Each row is a point on a landscape with many valleys, with its height.
From any point a ball rolls to the lowest of the 2 points nearest to it. It stops when none of these is lower. Distance is the straight distance between rows; heights are no part of it.
dide height 4.35: [  5   1  -1  20 -14   0  -9  -4  -2  31   5   6 -18   4 -15  -8   0 -14
 -13  12   5  -1  -2 -18   7   8]
kis height 2.38: [  0   6 -32  -4 -16  12 -10  -5   3  -3   4   1  13   5 -12  -2  -4   5
 -18   3 -10 -29 -13   8  18  15]
doz height 2.19: [-15  -5  10  18   1  -5  22  -5   8 -13 -13  -4  -4  -5  -2  17  17  20
  -3 -13  14   5  -1  12  -4  -5]
moma height 1.62: [ -8  -9   9  25  -2 -12  24 -13  11  -9  -6   0  -4   6 -10  25  17  13
  -7  -1  12  12  -5   2  -8 -11]
rida height 6.97: [ -9  -8   4   9  -1  13  -5 -20  -1   6 -15 -12 -27 -32  -4  18 -12  14
   6 -29  15  -6 -14 -13  -3  10]
fevut height 2.08: [-16 -13   5  18   2  -7   4  13  -1 -18   3  -1 -10  28  13  -9   7 -18
  19  15  -8  21   8  -7  17 -39]
suk height 5.34: [  6 -19   1 -19   2  -9 -12  26 -12  21   1   0  -8   7 -26 -15 -27  -2
   1  13  11   1   3   1 -17  15]
funas height 4.17: [ 13   5  -2 -34  15   9   3  -2  12 -17  21  11  21  -7  12  -8   6 -10
  -9   9 -29   1   4  -2  12  12]
Kat height 5.21: [-11  25  -3  16 -12  -1  11   1  13   9   3 -11 -19  -4  13  17  -6 -15
   8  -1   4  27  -7 -22 -17 -13]
fevot height 6.43: [ -7  12 -17  -7   5   0 -35  25   6   6  11  -2  11   8  18 -11 -22 -25
  13  10 -19 -10  -5  -6   1  -9]
paraf height 4.79: [  6 -11  19   1  23  -4   0   7   3  20  -9  -6 -12 -24 -11  22 -15  -8
  18  -4   8   8 -16  -5 -29  -1]
pigid height 1.35: [ -9  -3   6  29   3  -6  12 -23   0  11  -6   0   3  -4  -9   7  38  14
 -18  -6  -2  -5   9  10  13  10]
razim height 3.64: [ 15   2   4  15  -4  -6  -1 -13   9  37  14  10 -17  -8 -16  20   0 -21
  -5  20   9  16  -4 -15 -10   2]
movo height 4.40: [  1 -13  11  -8  20  -5   7   9  -2  12 -20  -3   0 -36 -15  17  -6   3
  16  -2  -2   2  -1   3 -30   9]
Riru height 6.77: [ -2   9   3  15  -5  11   8 -13   3   1  -3  -3 -11 -17  -6   6  12  12
 -16 -23   8  -3   0  -1   3  17]
litud height 2.20: [-16  12   4  22   0   2   8  11   4  -5   0 -17  -3  15  15   0   9  18
   7 -17  -8  -3   3   9   9 -11]
dumub height 7.06: [ -3  -3   3   0  17  10   2  -4   4  10 -15 -12 -19 -41  -4  19 -13  15
  17 -22   8   0  -8  -9 -13  16]
zofid height 5.78: [ -5   0 -17  -5 -23   6  -7   2  -7 -23   5   5   6  25  -2  -6 -13  -1
 -11  19  -7  -9 -15 -12  -6  -8]
Sazuv height 6.32: [  0  16   7   7  18 -14   9  -4  11  16  -4  -3   4  -9  11   3  22   0
   8 -11  -6  10   8  14   4   2]
gif height 2.65: [ -9 -14   6  11   5  -7  26  -4  -5 -21 -16  -6  11  -5  -1   5  23  34
   3  -8  10  -2   8  19   3  -3]
kamo height 5.03: [ -4  -9  18  18  18  -6   0   9   4  20  -9 -10 -14 -12  -8  24 -10  -4
   9  -8   7   9 -12  -3 -23  -7]
kivo height 3.49: [ -7   4 -13  -9 -12  23 -10   8 -17  -6  -9 -21   0  -1   0  10 -40   7
   1 -28   9  -9 -11  -1 -11   8]
fanu height 2.64: [  1 -14  -2  -5 -19   3   2   7 -11 -35  -1  -2   3  34  -7  -6  -5  21
   2   7  15   7 -13   0   3 -26]
Kupan height 1.49: [ 13 -28  -9  -1  -7   6 -10  -9  -4 -23  14   8  14  14 -11  -9  12  -7
 -16  20 -14 -14   2  -6  33 -14]
nudir height 2.03: [ -6   0   3  35  -9  -2   5 -15   3  18  -4  -4 -10  13  -8   2  27   4
 -17  -1   1  -4   8   3  23  -3]
Ranug height 3.20: [-10  -5  14   9   4 -24 -22  15   4  23  -3  11  -9  28  -4  -9  -2 -14
  29   5   3   9   8   3   2 -27]
gapa height 3.05: [ -9 -26   2  19  13 -16  18  -1 -11  -3 -11  -2   7   5 -19   5  28  30
   9   4   8   3   8  17   3 -10]
Geb height 4.19: [  8 -20   0   5   4   5 -10   5 -17  33 -12  -8 -12 -19 -19  -5 -13   7
   3  -7  15  -9   3   9  -1  23]
sot height 2.60: [ -4  10 -24  30 -19  14 -24   0 -13  10  -6 -16   1  14   2  -4  -9   1
  -9  -8  -1 -11 -24 -10   1   1]
vuge height 6.29: [ 15  17  11  16  20 -20  10 -15   7  21   4   1   3  -1   9  27  17  -9
  17  -4  -1  18   7   9 -13 -22]
relu height 6.56: [  1   5   0   1  -7  16  -2  -1  -8   5   4  -6 -24 -24  -3  -1 -21  -5
  -6 -15   9  -6 -17 -19  -7  17]
Gam height 1.83: [ 14 -28  -1  -6  -8   6  -1  -4  -5 -33  12  16  13  17  -9 -12   4  -8
 -14  25  -8   3   2 -15  25 -18]
mori height 5.59: [ -1 -19   3 -18  -4 -10  -2  17  -8  20   3   6 -19   9 -30  -7 -24  -7
  -7  20   9   8  -4  -7 -21   8]
kosos height 5.86: [  4 -14   3  -6  -8  -2   2   6   0  19   0   9 -23  -1 -32  -4 -19  -5
 -15  15  11   3  -9 -15 -19  10]
Zat height 5.90: [-14 -19   7 -12   3  -4  19   4  -2 -22 -27  -5  -2 -13  -5  16 -16  22
  12  -7  22   8   8  10 -28  -2]
pigob height 3.96: [  5 -10  -7  12   1  14 -16  -2 -23  21  -6 -21 -12 -12  -7  -1 -16   9
   1 -22  10 -15  -4   4   7  23]
fiz height 2.62: [ -9  13  -2  14  -5   6  13   6   4 -24  -1 -14   8  13  18   7   2  26
  -3 -14  -4  -9  -6   8   8  -7]
sapa height 2.89: [ -4  -1   5   0  -1 -11  13  -6  12  -2   9   8  -9   9  -7  14  12  -9
   1  19  -3  17   7  -6   1 -14]
ramev height 3.08: [ -4 -16   3   4 -23  17 -10  -9 -17   4 -28 -11 -15  12 -19  14   0   8
 -10 -20  23   0  -6   9 -11  -2]
Lar height 4.45: [ 12  -7  -1  -4  15   3 -13  12 -17  31  -4  -8   5 -22 -10 -15  -3   4
   6  -8   2 -15   5  15  -1  35]
Zot height 5.67: [ 14  21   4 -11  17 -17  -7 -15   7  39  -1   7  10 -11  19 -18   4 -15
  13 -14  -5   0  13  10  15   1]
vabo height 4.75: [  7   5   4 -17  -4  12   8 -13   0 -11  -7  12 -11 -34  -7   4  -8   8
 -16 -12  14 -10  -1 -12 -16  32]
mopi height 3.95: [ -1 -20   5 -21   9   0  18   1  -6   0 -21   4   5 -32 -23  12  -5   8
   5   9   5  -1   7   6 -29  15]
sumik height 1.54: [  4 -19   2  15   2   3   4  -5  -3 -24   1  -1  14  19   0  -8  19  26
  -3   0  -5  -5   5   7  32 -16]
keri height 5.73: [ 19  -5   4 -17  25 -12  -4  -1  -9  -9  22   7  12   6  14 -25  10 -37
  11  -1 -14   2  16  13  25 -21]
Mafu height 3.29: [-18   1 -22  15 -15   8  -4   6  -2 -34  -4 -14  14  26  11   1  -9  16
   5  -1  -6  -5 -15   2   9 -29]
gak height 3.39: [  2  17 -13  20   3  14 -10  -1   0  13  10 -14   1 -10   4  -2   0   7
 -10 -20  -8 -19  -7   2  16  23]
Diz height 5.22: [  6  -1  16   5  10 -20 -15   4  10  51  -1  16  -2  -3  -7  -6  -3 -18
  18   1  11   4 -10   8   1   3]
deluf height 6.00: [  6  18   5 -13  -8   7  13  -6  11 -38   1   6   7  -5  14  -1  -2  19
 -21   5  10  -7  -6   2  -4   7]
mul height 6.06: [ 15  12  20  19  20 -10  19 -14   0  15   0   0   4 -12   7  34  25  -2
   9  -9  -3  19   2  -2 -23  -8]
Dele height 6.53: [  1  15 -13 -12   2   3 -28  15   4   3  17  -1   7   2  25 -12 -17 -34
   5  11 -19  -4   1 -15  -1  -5]
Nadap height 2.48: [-13   0   8  13   6 -10  -7  15   1 -11  -1  -1 -12  28  19 -10   6 -19
  29  -1  -7  19   7   0  13 -38]
lum height 5.55: [ -6  -1  -7   5 -22   3  -7  12 -15   3  -2  -1  -6  24  -6  -9 -14  -2
 -13  14  -3  -1  -8 -17 -15  -4]
zav height 2.87: [  7 -16  -2 -13 -18   5   4   9  -6 -43  -1   9   6  29  -3 -10 -16  15
   4  14  17   9 -17 -10   0 -27]
susi height 2.66: [  3  19 -28   5 -17  19 -11 -15   3  -1   5   2  12  -4  -5   2   1   1
 -20  -1  -8 -25 -14  -2  15  18]
fut height 3.76: [  6  -2 -17   7 -11  17 -11  -6 -21   8  -6 -12   3   2 -14   6  -9  12
 -14 -22  11 -22  -4   9   3  18]
keb height 6.13: [  7   2  -2 -19  27 -13 -14  32 -12  14  -1  -6  13  11  -1 -19 -13   9
  24  -7  -2  -9   5  22  -4   6]
Nimu height 3.54: [-10  -5   8   7  -4 -14 -34  22  -5  17   2  11  -3  31  10 -20 -10 -25
  24   6  -4   3   9  -4   2 -25]
Fatom height 4.36: [  7  -6   4 -14  -6   8   9 -23 -11 -10 -25  12   0 -35 -16   6   9  12
 -16  -2  17 -14   4   5 -17  27]
Zepir height 5.06: [  1 -11  -3 -16   7   0  -3  27 -12  12   0 -11  -2   8 -14  -7 -23   9
   4  -1   7  -1   6  10 -13  14]
mas height 6.71: [ -1  16 -23   5 -10  12 -23   2   3   5  14  -3   2   2  27  -4 -13 -31
  -8  12 -21   6  -2 -25  -3   2]
fuz height 2.09: [ -4  -7 -27  -8  -7   9 -12  -2   6 -10   9   1  17   9  -6  -8  -5  -2
 -11  15 -21 -23  -5   8  25  -3]
Papo height 2.29: [ -9 -15   1   4 -23   1   5   2 -13 -20 -12  -3  -7  30  -8  -2  -1  18
  -4  -3  18   1 -11   6  -8 -18]
Dezam height 3.92: [ -9   9   3   3  -1 -10 -23  28  -2  11   3  -1  -6  23  13 -18 -19 -18
  16  11  -9  10  -3 -11 -12 -17]
nimul height 3.78: [ -2 -20   3  11  -4  -2   8 -17  -5   4 -25   2  -6  -9 -24  15  13  13
 -13  -9  19  -7  -1   9 -10   6]
Nerif height 5.83: [ 10   1  -1 -10  17  -1 -10   1   0 -12  20  -4  13   6  17 -11  11 -23
   4  -1 -23  -5   9  11  27 -10]
Rav height 1.66: [-12   4  11  14  15 -10  13   7  10  -9  -4 -11  -2  13  15   1  27  13
  17 -12  -8  10  10  14  20 -22]
Pab height 5.92: [ 11   7   6 -11  29 -16 -22   6  -1  24   1   6  18   7  13 -23   5  -2
  16 -13 -17 -18  11  16  18   1]
Let height 2.59: [ -5  18  -2  12   7   7  -6  17   0   7   5 -19   0  10  15  -2  -1   9
  11 -19  -8  -8   0  11   8  -2]
Tig height 2.39: [  4 -21  12  -7 -14  -2  11 -12   8 -29   8  18  -2  14  -3  -9   9   0
 -12  25   4  12   6 -16  18 -19]
zafas height 5.23: [ 12  22  -6  -6  -7  -2 -19  -1   6  35  10   9 -10  -5  31 -14 -13 -36
  16  -1  -5   5   0 -14   3  -6]
runem height 2.28: [  6   7   4  10  -8   9  11 -27   7 -17   5   5   9   0  10   2  24  14
 -25   0  -4 -10   4   2  24   8]
dekal height 5.18: [  6  25   1  -4   8  -1   1   1  11  27  11  -4 -14 -20   9  -2   0 -18
  10 -14   2  10  -6  -6   4  15]
Ninot height 4.98: [  9  -7  11  -2  11 -25 -21   4   9  42  -1  20   3   6  -7 -11   5 -16
  12   4   2   2   9   6   5  -5]
dolu height 5.31: [  2  -4  11  -6   4   2   9 -12  12 -12 -17  10 -11 -35 -13  27 -13   7
  -3  -8  15   7  -8 -15 -32  11]
dise height 7.16: [ -1   5  12   5  17   3   7 -11   7   7  -2  -7 -12 -47  -2  26   2  -2
  11 -21   6  12 -13 -13 -11  16]
volog height 6.10: [ -3  -9   3   1  -9   1   3  -4   0  12  -5   6 -21  -9 -27   6 -12  -8
 -16   3  15   3 -15 -20 -17   9]
sogu height 3.24: [ -8  10 -18   1 -23  27 -16  -1 -17  -9 -12 -24   3   0   2  10 -27   6
  -3 -29  12 -11 -20   0 -12   4]
Nev height 5.33: [ -1 -14 -11  -3 -15   0 -14  12 -26   5  -2  -1  -3  37 -20 -11 -16   7
  -8  15   5  -7  -5   2  -6  -3]
rabir height 4.97: [-12  25   4  -3 -11   1  19   3  21  -7   7  -2 -16 -11  10  12  -9  -7
  -2  -8   1  19  -5 -17 -12   2]
bagu height 6.24: [  2   2 -10 -15  19  -8 -23  30   0   6   9  -3   7  22   2 -17 -18   2
  22   3 -14 -11   2  19   6 -10]
zivud height 2.99: [-10  13  -3  11 -21  11   9   2   1 -33  -5  -9   2  18  17   2   0  19
  -6  -5   2  -4 -15  -2   0 -22]
Sava height 1.12: [ -4 -11   9  18   8  -5   5  -2   1 -16   8  -4   0  17  10  -5  28   9
   5   1 -10   4  14   8  33 -21]
geri height 4.10: [  9 -14   1   6 -10 -15 -12   0  -5  12  16  15  -7  14   7 -14  13 -45
  10  13  -4   9  22   6  11 -24]
gil height 4.83: [  8  28   0  -6  -3  -4  -4  -3  12  33  16   3 -18 -17  18  -2 -14 -26
  15  -1   7  19 -12 -15  -3   3]
vidu height 3.94: [  9 -12 -12  -4 -17  14  -9  -7 -16   2  -5   0   7  16 -22  -1   0   9
 -18  -8  12 -19  -7   9  -1  15]
bunu height 2.30: [  8 -14  -6 -19  13   4  12   4 -14 -30   0  -2  41  -3  -3  -9   3  31
  15   9   2  -8   3  21  12   9]
bup height 7.07: [ -5  26 -10  15 -21  12   4  -7   5  -3   5  -4 -10   3  23   6   5  -9
  -9   1  -4   8  -3 -24   0   0]
mabe height 2.01: [  1  -6  10  24  10 -11  12 -20   4  16   1   6  11  -6 -13  19  36   5
  -6  10  -3   8  10   8   4   3]
kupu height 6.72: [  4  16  -9   0 -14  19  -6  -4  -5  -8   1  -6  -9 -17  -2   4 -17   4
 -14 -20  12 -16 -15 -16  -7  22]
vit height 2.93: [  3  11  -2 -20  27  -1   7  20   5 -16   5  -5  18   1  18  -8   3  16
  16  -9 -19  -8  -1  16   5   4]
meno height 6.39: [ -2 -15   5  -9   8 -10  17   0  -4 -12  -2   6   7   6  -9 -12  17  21
  -3  11   1   3   8   8   8   3]
remos height 3.46: [-19  -1 -26   5  -9   4  -6  13  -5 -19   0 -16  15  26   5  -3 -20  15
  13  -1  -6  -9 -10  10   6 -18]
Gosi height 3.09: [  9  19 -16  13  -5  16 -16   2   3  13  15  -6   3  -5   1  -2  -5  -6
 -12  -6 -13 -19  -7  -8  12  20]
Volin height 6.38: [ -6   3   4   6  -7   4  -1   6   4  17   5  -3 -28 -22  -9   1 -20 -13
  -1  -5  13   7 -18 -20  -9  11]
fole height 3.57: [  0  11 -18  19  -1  13  -9  -6  -7   7   1 -19   9   1  -4   2  -1  15
  -9 -25  -1 -23  -6  15  14  16]
benep height 2.33: [ 12 -13   3 -20  -6   6  11 -12 -16 -28 -14   6  24 -15  -5  -7  11  24
 -17  12  22 -11   3  20  -5  15]
tamop height 3.97: [  1  -3  -6   2   8  10   8  -6 -17 -11 -11 -10  26  -8   4   3   6  30
  -2 -18   3 -22  10  24   0  22]
Baz height 3.86: [  3 -10  -5  15  -9  -8  -5  -7  -5   4  19   8  -8  12  17  -7  22 -35
   0  12 -11   8  23   2  17 -21]
bon height 4.38: [-16  15   0  10 -13  -7 -16  16   2  14   0  -1 -16  13  18 -10 -16 -19
  12  12  -5  27  -1 -17 -18 -16]
Buli height 6.05: [ -5  11 -11  -7   3  13   4  -1  16 -26  15  -3  23  -4  15   4   3  11
  -5  -2 -21 -16  -7  11  23   1]
memel height 4.78: [  1 -21   0 -24   7   3   3  15 -22   3 -14 -12  10  -2 -15   0 -22  12
   3  -6  12  -2  11   9 -15  19]
gid height 3.38: [ -5 -26   0   3 -13  11 -10 -11 -14  13 -35 -12 -18   6 -21  19 -14  12
  -1 -15  24   3  -2   5 -11  -3]
getub height 3.89: [  6  14   0 -18  -2  -9   8   3  16  13  12   8 -16   1   7   7  -7 -27
   7  17  -8  26   5 -10 -13 -11]
Vuvav height 3.37: [ -1   4   5  -8   1 -12   6   3  12   5   9   5 -12   9   5   3   7 -22
   3  16 -12  21  13  -4   5 -14]
Zesup height 5.48: [ 12   1   6 -27  11 -17 -25  12   5  18  10  16   3  15   9 -24  -9 -33
  14   7 -11  -1  13  -1   7  -8]
madod height 6.91: [  5  26  -4   1 -21  18   0 -11   2 -21   1   5  -4  -9   3   3  -3   1
 -21 -13  13 -11 -17 -11  -9  15]
kepug height 6.50: [ 24   1   7   6  20 -27   3 -26   6  27   2  17   9   6   7  13  19 -14
  17   6  -5  11  14  13  -5 -30]
dus height 5.80: [ 11  11   8 -18  24 -22 -11 -11   1  31  -7  16  12   0  16 -23   0 -18
  16  -9 -13  -7  19  13  15  -6]
kegod height 4.99: [ -4  -1  -4  14  -9  -1 -28  20  -9  24   7   0  -2  23  -4 -14 -15  -4
   3  14  -6 -14   3  -2   2  -4]
rofu height 1.94: [ 12 -12  -3 -17   3   8   9  -8 -11 -24  -2   4  34  -5  -5 -11   8  27
  -7  11   5 -17   4  17   6  14]
Guko height 4.80: [ 11  20  -4 -19   2  13   3   5  10  -5  19   6   4 -17   3  -1 -11  -3
 -13   1 -12  -7  -6 -11  -2  33]
vada height 6.92: [ -3  28 -22  14 -17  19  -7  -7   4  -2   9  -6  -2   1  28   4   1 -17
 -11   0 -13   3  -2 -31  -1   7]
lom height 6.90: [  2  17   5  -5   2   2  19 -18  14  -5   5  11  -3 -34   2  14  14  -2
  -9  -7   5  10   2 -10  -9  26]
sazit height 5.94: [  5   5   2   6   6  -2 -18   0   1  13  11  -1   6  10  11  -6  15 -16
  -1   1 -18 -10  16   9  26  -7]
Lovis height 2.34: [ -9  -2   6  19  -7 -11  17 -12  14   0   4  -2 -11  12  -5  22  13  -1
  -5  10   2  19   3  -5  -2 -19]
Risib height 4.74: [-25  14   6  29  -8  -3   7  11   6   8  -8 -21 -21  -2   6  13 -11  -3
   9 -12   8  19 -12 -10 -20 -17]
tutuk height 6.04: [  7   7   6 -13  23 -15 -16  22  -3  28  -4  -2   9   5   2 -24  -3   8
  22 -14   1 -12   4  19   1   4]
kugo height 6.12: [  5 -19   5  -8   9   1   6  19   0 -26  11   8  -2  19  -5 -15  -3  -2
   9  16 -12  13   6  -8  13 -16]
sebe height 4.67: [  6  -7  -4  -6  17   3  -5  14 -21  20  -4  -8  22  -9  -8 -13   2  15
   9  -9  -9 -17  11  28  -1  24]
datak height 6.14: [-14 -14   4  -9   7   3   8   6  -6  -4 -36 -14  -1 -16  -5  22 -16  18
  19 -16  11   2  13   7 -23   5]
Lal height 5.88: [ -9 -10 -22  -6 -12   5 -11   4   0 -34   3   5  12  21   7  -9 -12  -4
  -3  21 -14  -5 -15 -15   3 -20]
dop height 5.62: [ 14   0   3 -25  14 -16 -13   5  -3   4  14  15   3  15  14 -23  -4 -41
  12   0 -12   1  17   7  12 -15]
lesu height 5.19: [  7  22   6 -27  -2   8  15   5  14 -15  16  10  -2 -15   4   1 -13  -2
 -11   3  -1   8   0 -16 -13  27]
pilos height 6.33: [-10  -2 -15  -4  11  -2 -27  27   1  -6  10  -3   8  20   6 -15 -17 -12
  15   9 -18  -9  -2   6  10 -17]
Muni height 6.11: [  0  13   2  10   3  -7  -4  -5  10  26   7   0  -6   4  11  -2  23 -11
   0  -3  -9   7  17   9  19  -2]
mosen height 2.88: [-14  -1  13  10  13 -22 -11  15   6   9  -4   4 -11  27   5 -10   3 -10
  31  -1   0   9   8  10  11 -34]
muva height 5.54: [-14   7  13   2  13 -10  23   5  15  -8 -11 -10  -4 -17   3  28   2   5
   9 -20   5  14  -8   2 -24  -5]
Kof height 5.25: [ 18   8   7 -32  22 -17 -14  11   5  25   7  16   4  -2   1 -25  -2 -19
   9  12 -10   0   8   1   3  10]
Sapor height 3.84: [ -9   0   1  -4  -6  15   1   8 -10  -2 -12 -21 -15  -7   1   7 -30  14
   2 -27  13   1  -2   0 -17   7]
luma height 4.63: [-14  18   6  -5 -11   9  15  10  11 -10   1  -8 -20 -15   5   7 -21  -3
  -1 -16   4  13 -11 -17 -20   4]
Vun height 6.48: [ -7  19   7  19  17  -1   8  -8   6  18  -6 -11  -1 -25   9   7  23   6
   3 -28   0   5   4   8   9  14]
biv height 4.42: [ 11 -15   6  -7  12 -27 -11  -7   6  20   8  27  -3  13  -2  -6   9 -36
  17  17  -5  13  22   8   8 -25]
Tade height 2.90: [  0  17  -3  -4  16   3  -2  18   3   5   6 -11   5   2  10  -5   1  12
   3 -15 -10  -9   1  10   1   9]
Pap height 6.69: [ -4   8  12   1   2  -4  22 -21  10 -12  -4  11  11 -30   3   5  28  13
 -11   4   3   7   5   6  -4  22]
vodel height 5.49: [  9  32   6 -10  21 -13   0  -7  11  36  -3  -3   1 -20  20 -13   2 -12
  15 -22   2   1   0   6   9   8]
nopu height 3.45: [ -1 -12  12 -24   4  -3  22   1  -7 -13 -12  18  13 -32 -19   0   8  10
   5  19   4  -2   9   8 -22  14]
vusef height 5.17: [  0  -8  -8   3  -1   0 -15  20 -16  15   4  -9   0  23 -13 -12 -18   6
   0   3   1 -13   2  12  -1   5]
konal height 2.58: [  5  -6   4  16  10 -13   7 -18   4  26   8  13   3  -4 -22  15  24  -5
 -10  21   1   9   7   2  -1   7]
zefo height 2.98: [-14 -11  -7  21 -20  -2  -8  -6 -12  -8  -6   3 -11  35   7  -6   9  -8
  -9  20  -6   9   1 -16   7 -25]
govo height 4.48: [  1 -15   1 -18   1  -2  10   5 -17 -13 -11  -4  14  -5 -10  -1  -8  19
  -2  -6  11  -9  11  12 -14  19]
ketob height 2.47: [ -1   4  -3  29 -17   8  -6 -11  -6  11   0  -5 -11  15  -2  -2  19   3
 -19   3  -6  -9   7  -4  19  -3]
pir height 4.31: [-18   1   3  25 -14  -2   6   3   0   5 -12 -12 -24   3  -8  10  -8   5
  -4  -9  11   6 -10  -5 -14 -12]
mumo height 2.51: [-16 -17   1  23 -10  -8   5   0  -3 -10   0   1 -16  31   2  -2   7 -10
   9  19  -5  21  10  -9  14 -34]
laku height 7.15: [ -6  22  -3  10 -29  13   6 -12   5 -15  -3   6 -12   3  14   6   2  -3
 -18  -2  10   4 -14 -26  -6   0]
tunu height 2.67: [ -6 -11   3   8 -28   7   1  -4 -12  -9 -17  -2 -11  20 -11   4   8  11
 -14  -9  21  -4 -12   6  -8  -9]
Vog height 4.72: [  1   2   7  13 -10  -5 -20  12  -3  37   4   4 -11  10  -7 -18  -8 -13
  -1  15   4  -2   0  -9   4   4]
vamik height 4.03: [  5 -20   2  -1 -11   5   5 -24 -14  -8 -33   8  -2 -18 -18  12  22  17
 -14  -5  24 -11   5  14 -11  12]
Miku height 2.86: [  8  -7   6  -6 -19   4  14 -18   8 -25  16  11   0   7   8  -3  10  -4
 -20  17  -1   6   9 -14  18  -9]
tis height 4.41: [ 11  12  -7 -33  11   8  -3   3  13  -7  21   9  14  -9   4  -8  -7  -8
  -8  13 -26  -5  -1  -2   8  23]
Rotet height 5.05: [  3  -3   7 -13   2   5   8 -15   8  -7 -10   6 -14 -36 -16  13 -15   2
  -6  -8  17   0  -6 -18 -21  23]
fese height 3.43: [ -4 -29   2  13   1 -11  11  -8 -15   9 -19  -1   2   4 -27   4  18  16
  -6   4  11  -5   8  15  -5   4]
tol height 5.93: [ -2   0 -10  -8  12   6  -9  -3  13 -17  22  -2  21  -6  15  -4   7 -10
  -4   1 -30 -12   0  12  34  -5]
nazu height 3.21: [  1   3 -12  10 -12  12   2 -11   0 -16  19  -6   6   2  31   6  14 -25
 -11   4 -22   1  12  -8  14  -9]
zibis height 6.23: [  7 -26   5 -13   7  -7   9   9  -3 -17   5  13  -1  20 -16 -14  -1   9
   6  20  -3   8   7  -2   9  -5]
kalep height 6.16: [  0  17   1  -7   0  11  11  -8  18 -33  10   1  18  -7  17   4   2  16
 -10  -3  -6 -16  -2   6  10  12]
Rem height 6.61: [ -3   6   3  13  11   2   6   3  -4  12  -9 -10   1 -23   0   1  15  14
  -1 -25   0  -6   7  10   2  24]
zigav height 4.34: [  7  25   5 -27   5 -10   8   5  15  23  12   8 -14 -12  10   0 -13 -27
  12   7  -2  23  -4 -12 -15  -4]
purir height 3.85: [ 10  -8  -2 -28   2   9   1   0   7 -28  27  11  14   4   5  -4  -6 -17
 -10  23 -19  -1   4 -11  15  -5]
fav height 3.82: [-11 -21   8  16  -9  -1  -3  -1  -6  16 -20  -9 -22   8 -28  16 -17   2
  -5  -1  17   6 -10  -2 -21 -14]
bazal height 5.99: [ -5 -13  -4  -5   0   8  -4  16   1 -31  15   0   5  19   6 -10 -12  -9
   8  19 -16   2  -3 -12  12 -22]
dabi height 2.91: [ -5   5 -28  14 -26  19 -22   1 -21   5 -11 -16   3  13  -4   0 -16   0
  -7 -17   9 -12 -27  -2 -10   3]
sozoz height 1.84: [  1 -12 -21   7  -7   6 -18  -7   1 -12  15   1  15  12   0  -6   7 -14
 -17  20 -20 -23   0  -1  25  -9]
bet height 2.78: [  2  15  -9  11 -16  16   0 -17   7 -15  11   0   9   6  21   8  16  -3
 -20   2 -15 -12  -2  -9  20   0]
keka height 3.50: [  3   3  -7   8 -14   9   3 -14   5  -2  19   0 -10   2  23   2  17 -22
  -8   6 -18   7  20  -5  16  -9]
zet height 4.71: [ 11 -12   9 -15  22 -32 -10  -2   5  31   0  24   3   8 -14  -8   9 -21
  15  20  -1   9  11   4   0  -7]
sibo height 5.32: [-15  -3  11  12  16 -10   8  11   8   2 -14 -18 -10 -11  -7  23  -6  11
  10 -18   8  11  -7   6 -24 -12]
mafe height 6.52: [ -3  -5  13  -4   7  -4  20 -11   3  -8   0   9  16 -11   1 -10  30  18
  -3  11  -6   2  10   8   7  12]
sete height 5.61: [ -7 -10  15  -6   9   0  18  -4   8 -20 -26   2  -5 -26  -8  32 -13  14
   5  -1  12   5  -3  -3 -37  -2]
bam height 4.29: [-20  13   6  -2  -7   8  11  15   8 -12 -12 -17 -22 -16   7   9 -29   7
   4 -25  11   8  -9 -11 -23  -2]
zer height 2.61: [  6  -5  -6 -26  23   4   8  17  -4 -23   6  -1  33  -7   4 -15   4  28
  20   4 -13  -9   3  19   5  10]
Nud height 5.77: [ -2   7  14 -19   2   1  26  -7  14 -34  -4  12   2 -18   9   0   3  14
 -18  12  17   6   0   0 -11  13]
zakeb height 3.16: [ 13 -11  -1 -24 -11   7   5   4   6 -42   6  12  10  18  -4 -10 -16  13
  -4  26   9  -1 -12 -11   1 -15]
gatal height 6.89: [  0   2   2  12  -4  11  -3 -26   1   1 -11  -5 -19 -34  -8  14   3  13
 -10 -27  16  -9  -8 -11  -2  15]
deg height 3.03: [ -5  -3  -4  22 -30   5  -6 -10  -7  -1 -10   0 -12  29  -1  -2  20  -2
 -19   8   1  -2  -7 -16   4 -12]
ter height 1.87: [  9  -9   5  11  -5   8   6 -20   3 -29   8   1  21   7   5  -4  25  23
 -19   5  -8 -11   4   7  33  -9]
nenar height 7.04: [  3  17   6  -2  12   2  14 -13  13   8   6   0  -7 -42  -4  18   6  -7
   2 -13   7  14  -4 -13 -13  20]
Dobu height 3.77: [ -3   5 -19   1   7   9  -2  -2  -1  -7   2 -15  25  -2   1   0   2  24
  -4 -15  -6 -23  -2  26  12  19]
Vinu height 2.83: [  4 -17  12 -21  -2  -2  25  -4 -18 -29 -12  11  22 -27 -12 -12  10  25
   0  22  18  -5   7  16 -10  10]
Pegaz height 5.81: [ -4   7  20  10  22 -14  25  -5   6  -2  -8  -7  12 -12   7  30  26   5
  13 -10  -3  18  -1   6 -21  -9]
Saroz height 3.55: [ 10   0   3 -28 -10   7   8   1  10 -36  17  14   9   6   2  -4 -12  -1
 -14  24 -10   3  -2 -16   3  -1]
veri height 5.02: [ 12   1   7 -31  26 -21  -5   3   4  29   2  22   6  -8 -11 -18   9 -16
   8  22  -8   5  12   4  -4   8]
tepum height 4.18: [ 11 -23  -6 -16  -6   3   5   2 -17 -11  -5   1  10  18 -19  -5  -4  17
 -10   4  13  -9   2  12  -4  12]
lefop height 3.07: [ 11  -3   4   8   2 -12   1 -14   9  31  12  16  -6  -1 -19  11  12 -15
  -9  20   4  16   8  -4   1   5]
zomin height 5.52: [  4  11  11 -31   5   2  23   0  17 -23  10  14   6 -19   6  -3  -2   8
  -9  13   4   6   1  -4 -12  21]
Bipe height 4.84: [-14  23  -4  14 -13  -4  -4  11   7  13   1  -3 -18  -1  26  -1 -13 -21
  13   2  -1  30 -10 -24 -18 -11]

For each start below, name every point that the ball comes to, in order.
mul => Pegaz, muva, sibo, kamo, paraf, movo, mopi, nopu, Vinu, benep, rofu
Saroz => zakeb, zav, fanu, Papo
razim => lefop, konal, mabe, pigid
fav => gid, ramev, tunu, Papo
bon => Dezam, Nimu, Ranug, mosen, Nadap, fevut

For each start below, name the point where the ball stops.
Zot => moma
madod => Kupan
Zat => moma
keka => Sava
rabir => sot
vuge => rofu
remos => litud
deluf => Papo
purir => Papo
pilos => moma
getub => moma
tamop => Kupan
pir => Papo
Bipe => fevut
